A landscape with many valleys, sampled at points; each row gives a point and its height.
From any point a ball rolls to the lowest of the 3 points nearest to it. It stops when none of these is lower. Distance is the straight distance between rows; heights are no part of it.
q_78: [-26  -6 -33  43  19 -11  23  17  -7  42  20   6   6 -32  59 -20   1   5
 -13  22]  h=65.1
q_180: [-24  12  -4  20  30   7 -12  57 -11  59   0 -78  14 -84  73  36 -61 -30
 -34   5]  h=6.3
q_644: [ 19  49  -1 -67 -38 -15  23 -11 -10  -9  -2  22 -11  13  22  17 -22  14
 -27 -29]  h=43.7
q_917: [ -7 -34  22  41  63   0  21  20  31  34  33 -33  -5  28 -12  24 -35 -45
 -23  20]  h=20.4
q_798: [-21  52  -5 -71  28 -56 -20  32 -22  12  -9  -1 -29 -19  38   1  -6 -12
 -27 -12]  h=11.2
q_237: [  2 -22 -19   1   5  -4  14 -13  -7 -10 -11  33 -14  15 -28 -25  45  18
  24  30]  h=10.3
q_315: [ -7  61  33 -79  -4 -97  48 -15 -17  30  -6   7 -29 -36  39   1  -1  25
 -32 -75]  h=45.5
q_754: [-14  47 -10 -48  24 -45 -27  50 -37  19   0  -2   8 -10  57 -13  -4 -19
 -39  -3]  h=11.9
q_418: [ -7  64   9 -67  30 -79 -13  10 -26  11  -9 -15 -32 -43  30  -7  -6 -10
 -32 -34]  h=17.3
q_666: [  1  23 -18  14 -13 -18  -9  27 -27  11  -4  27  25 -15  29 -28  14  -8
 -11  18]  h=48.0
q_903: [-20  19  -8  37  39  -2  -9  43   3  67   3 -56  29 -61  73  23 -51 -28
 -40 -16]  h=24.9
q_709: [ 64  17  32 -23 -83 -13  -5 -21 -15 -45 -35  28   9  -5 -27  11  -4  37
  19  -6]  h=78.2
q_437: [-22 -41   7  38  47  47  37  -8  25  11  32  12  -3  51  -8  -6  -4 -35
  20  20]  h=18.0
q_856: [ -1  46  10 -86 -13 -65  14  -2 -13  -5   7  15 -23  -4  30  13 -14   0
 -36 -34]  h=26.2
q_849: [  1  51  -7 -66  13 -56 -17   0 -19   4 -18  16  -9   3  31   8 -20 -17
 -43 -31]  h=17.6
q_812: [-15 -21  -3  -2  16  47  18 -31  26 -18  26   7 -13  47 -19 -24  33  14
  33  22]  h=11.5
q_574: [-17 -33  -8  42  32  28  27 -13  16   6  33   5 -29  28  -5 -10  19 -14
  20  10]  h=20.5
q_876: [-23 -43 -15  44  10  85  18  -9  28  -8  20  18  32  55 -60 -10 -37  -1
  17   5]  h=14.4
q_27: [ 58 -26   8  12 -48 -13 -20 -25  -8 -42 -26  17 -16  -9 -55  -7  12  25
  25   5]  h=42.1
q_46: [ 50  -7   0   0 -55 -21  11 -31 -12 -44 -20  21   2  -9 -33  -6   6  23
  11  -6]  h=26.8
q_590: [ 15   2 -11  22  -1 -20   2   1 -31   4 -10  33   9  -8  24 -26  32  10
  -8  22]  h=56.4
q_740: [ 55  33   1 -62 -68  -1  17 -18 -23 -44  -4  31   9   4   2  25 -24  18
 -19 -11]  h=83.9
q_673: [ 57 -15  37  -7 -71  -1  -8 -34  13 -50 -26  15   4  -9 -45   2  17  39
  22 -17]  h=72.6
q_289: [-26 -47 -16  24  -2 114  15 -21  22 -12  14  19  43  55 -51 -10 -20  -7
  27   7]  h=9.8
q_191: [-30  22  -6   6  36  -1 -22  63   7  86 -12 -95   1 -87  27  58 -94 -37
 -25  24]  h=9.2
q_370: [-21 -22  -5  -5 -12  65  -8 -23  18 -66   0  24 -11  54 -40   2  42  16
  50   9]  h=10.0
q_344: [ 30 -32  58 -13 -58  12 -57 -59  46 -77  -4  11  -1  29 -47  19  30  37
  39 -33]  h=48.1
q_928: [ 45 -20  38  -2 -67   4 -24 -41  36 -72 -16   9 -15   2 -65   1  21  40
  40 -11]  h=63.8
q_88: [ 49  -1 -20   2 -41 -38  -8 -16 -21 -34 -26  28  -9  -7 -37 -15   1   5
   9  22]  h=1.9
q_901: [-36 -35 -32  11 -18  97   2  -6  26 -53  15  24  34  63 -51   1  30   5
  31  10]  h=16.5
q_326: [-14 -18  25  -8 -46  71 -44 -15  23 -85 -16  -2  -2  51 -61  12  40  18
  43  -2]  h=20.3
q_333: [ -3 -11 -11  31  35  -2  25 -14 -11  42   9  -1  12  -2  29 -15  35   3
   0  36]  h=47.4
q_278: [ -8 -39   2  44  49  41  27  14  23  22  20   8   0  62 -41  19 -45 -56
  21   6]  h=29.2
q_544: [-29  58 -22 -48  57 -32 -36  48  -9  26  11 -38 -26 -45  94   8  -2   5
 -17 -14]  h=42.3
q_655: [ -4 -37  18  47  59  -8  35   4  29  56  18 -55 -10   3   1  16  -9 -34
 -12  14]  h=21.8
q_884: [ -9 -29  18  60  45 -17  12  14  16  69   0 -40   8 -38  32   6 -20 -19
 -25  18]  h=11.6
q_747: [ -9 -24  14  68  40 -31 -13  33  23  66 -16 -56   6 -46  23  16 -44 -25
 -39  14]  h=22.6
q_756: [ -5 -46 -18  48  31  77  26  -2  14  -1  26  -2  18  64 -48  15 -26 -36
  15  -5]  h=21.7
q_266: [ 14  51 -15 -68 -19 -53  30   1 -11 -17  -4  16 -15  -7  27  27 -21  -2
 -33 -26]  h=33.9
q_905: [-40 -14   0   3 -31  93 -41 -13  28 -73  -9  15  18  59 -58  -7  37  17
  44  13]  h=21.5
q_631: [ 33 -19  24  -6 -46  -6 -21 -20  12 -60 -20  18 -18   6 -54  -3  26  38
  28  -2]  h=53.6
q_777: [-18 -19   7  66  28 -20  -7  44   8  75 -27 -70  13 -61  24  10 -51 -23
 -21  14]  h=29.8
q_703: [ 27  29 -24 -22 -52 -27  10   8 -49 -15 -20  35  -4 -20   1 -13  -1  -9
 -27  14]  h=41.5
q_140: [  8 -25  33 -15 -45  34 -48 -36  30 -82 -16  17 -22  30 -61  12  35  29
  24 -26]  h=26.5
q_752: [ -9 -68 -14  60  -3 107   0 -13  31   0   6  16  33  52 -73   4 -35   6
  14  -2]  h=10.1
q_399: [   2   57   16  -84    2 -107   22  -15   -5   21    7   -7  -25  -33
   34   18  -23   21  -25  -73]  h=43.1
q_551: [ -3  43 -25 -21   0 -17  -8  39 -41  17 -16  18   4 -27  47 -16   5 -25
 -30   9]  h=22.8
q_19: [ 28 -26  21 -18 -32  -5 -20 -33   8 -53 -18  15  -9   1 -64 -22  50  30
  37   5]  h=54.0
q_206: [ 12  31 -24 -34 -37 -29 -10  14 -28  -7 -28  35  10 -13  27 -16   3 -16
 -40  -5]  h=33.5
q_207: [ -5 -32 -11   7  -9  17   3 -29   3 -31  11  14  -4  26 -56 -25  53  17
  41  22]  h=13.6
q_578: [  8 -27  10  31  38   1  44 -23   4  35  28  -7  -6  14   5 -14  11 -12
   3   9]  h=38.3
q_624: [ 22   9 -15  10 -25 -13   3 -18 -19 -13 -15  33   4 -11 -10 -20  35  18
  -1  39]  h=48.4
q_686: [-21  17 -37  13   6 -34   7  25 -28  27 -13   8  32 -21  34 -31  17 -10
 -16   4]  h=47.9
q_604: [ -6  -9 -19  25   2 -11  20 -12  -5  12   2  26  13  -2   4 -25  37  20
  11  30]  h=39.3
q_771: [ 26   1 -13   7 -35  -6   3  -5 -19 -37 -16  21 -12  -2 -35 -16  42  20
  22  18]  h=31.2
q_176: [-10 -19   4   0  -8  34 -25 -31  22 -65  -5   7 -19  29 -52  -8  63  23
  47  18]  h=15.3
q_552: [ 10  50   9 -96 -28 -48  29 -19  -2  -6  -1  26 -26  -4  22  13 -25  20
 -35 -36]  h=36.7
q_925: [ -5 -36  12  44  47  23  37  -6  12  17  32  -4 -11  38 -26   8 -11 -32
  17  10]  h=12.1
q_429: [-14 -30  11  61  30 -15  34   1  11  74   6 -23   5  -9  38 -12  -9 -18
 -21  23]  h=22.9
q_273: [ -8  32 -31  13  -8 -13  -4  28 -35  21 -19  20  10 -25  43  -8  17  -2
 -25   7]  h=34.7
q_361: [-12 -37  24  51  48  -3  27   2  16  55  24 -19   2   7  14  10 -11 -20
 -15   9]  h=20.9
q_351: [  3 -26   9 -15 -16  31 -38 -23  26 -78  -3   5 -19  36 -53  -7  42  16
  43   3]  h=6.0
q_448: [-22  59  -2 -57  55 -75 -25  30 -26  20  -9 -43 -38 -52  53 -13  -2   5
 -12 -40]  h=28.4
q_495: [ 59 -10  63   7 -79  16 -31 -44  38 -56 -16  11   8  -7 -53   4  16  50
  45 -37]  h=73.9
q_600: [-40  47 -25 -22  40   2 -36  43 -23  44  21 -27  10 -30  86 -12  11  -2
 -24  11]  h=51.6
q_452: [-23  26 -23   5  37   5 -22  41 -14  59  20 -41  21 -41  71   6 -38 -14
 -21   2]  h=42.8
q_835: [-12 -36  37  60  47 -26  10  18  20  67  -1 -47  -3  -6   5  25 -17 -27
 -22  24]  h=19.3
q_470: [-18   7 -24  36  16 -10  -4  34   5  67  10 -47  37 -45  74   5 -31 -18
 -27   1]  h=41.4
q_31: [  8 -30  -3  40  30  13  31 -24  10  17  31   5   0  16   9 -22  33 -13
  16  24]  h=30.7
q_515: [-23 -30 -14   1  -9  45  -1 -38   3 -39   5   1  -8  42 -38  -9  43  15
  26  18]  h=6.1
q_532: [-42 -19 -11  15  11  85   4 -20  16 -24  34  11  21  53 -39   7   8  -4
  32   4]  h=13.7
q_375: [-15 -49  20  35  46  13  23  13  14  37  34 -14 -13  29   2  13 -31 -27
   8   9]  h=17.4
q_239: [ 58   8  39  -4 -92  12 -11 -48   7 -45  -8   8  13  -6 -36  17 -11  49
  28 -15]  h=78.8
q_814: [-30 -42 -10  21  12  72  33  -4  11 -15  34   5  21  60 -33 -11   8  -7
  36   0]  h=16.2
q_776: [ -6   9 -22  43  27   3  -1  33  -3  40   1 -28  33 -36  81   5 -20  -7
 -31  -1]  h=53.3
q_118: [-15  50 -10 -60   4 -36 -28  43 -50   7  -9  25 -17 -20  40  -3   4 -10
 -44 -10]  h=4.4
q_800: [ -7 -42 -25  54  13  93  19   6  25  -4  -6  17  37  56 -69  -6 -52 -33
  13  -3]  h=22.4
q_972: [  -5   70   36  -75    2 -104  -11   -2  -34   23   -3  -24  -27  -73
   15   -2  -16   15  -17  -65]  h=31.7
q_412: [ 12  -7  -6  12 -30  -4 -15 -25   7 -42 -21  11 -20   3 -37 -22  49   6
  38  35]  h=43.9
q_861: [ 18  49 -15 -60  -8 -56  -2  19 -38   8  -8  22 -14  -1  35  -1 -13 -11
 -32 -29]  h=22.7
q_147: [-24  44 -18 -35  69 -17 -36  62  -6  46  12 -59   6 -58  96  27 -29 -10
 -25 -14]  h=51.7
q_565: [ 36  17  -3 -31 -67 -13  -3  -9 -29 -29 -26  39   2  -5 -18  22 -29  17
   3   4]  h=81.3

Call two points neighbours if one is among the 3 nearest of the other. Go from one point of each pair to the other, from neighbour to neighbour, staying as low as possible. Name the highest point that can't be avoided.
q_884 and q_925: q_361
q_884 and q_88: q_771
q_515 and q_237: q_207
q_515 and q_180: q_777

Where does a ball stop that starts at each point below?
q_78: q_925
q_239: q_88
q_495: q_88
q_206: q_118
q_600: q_118
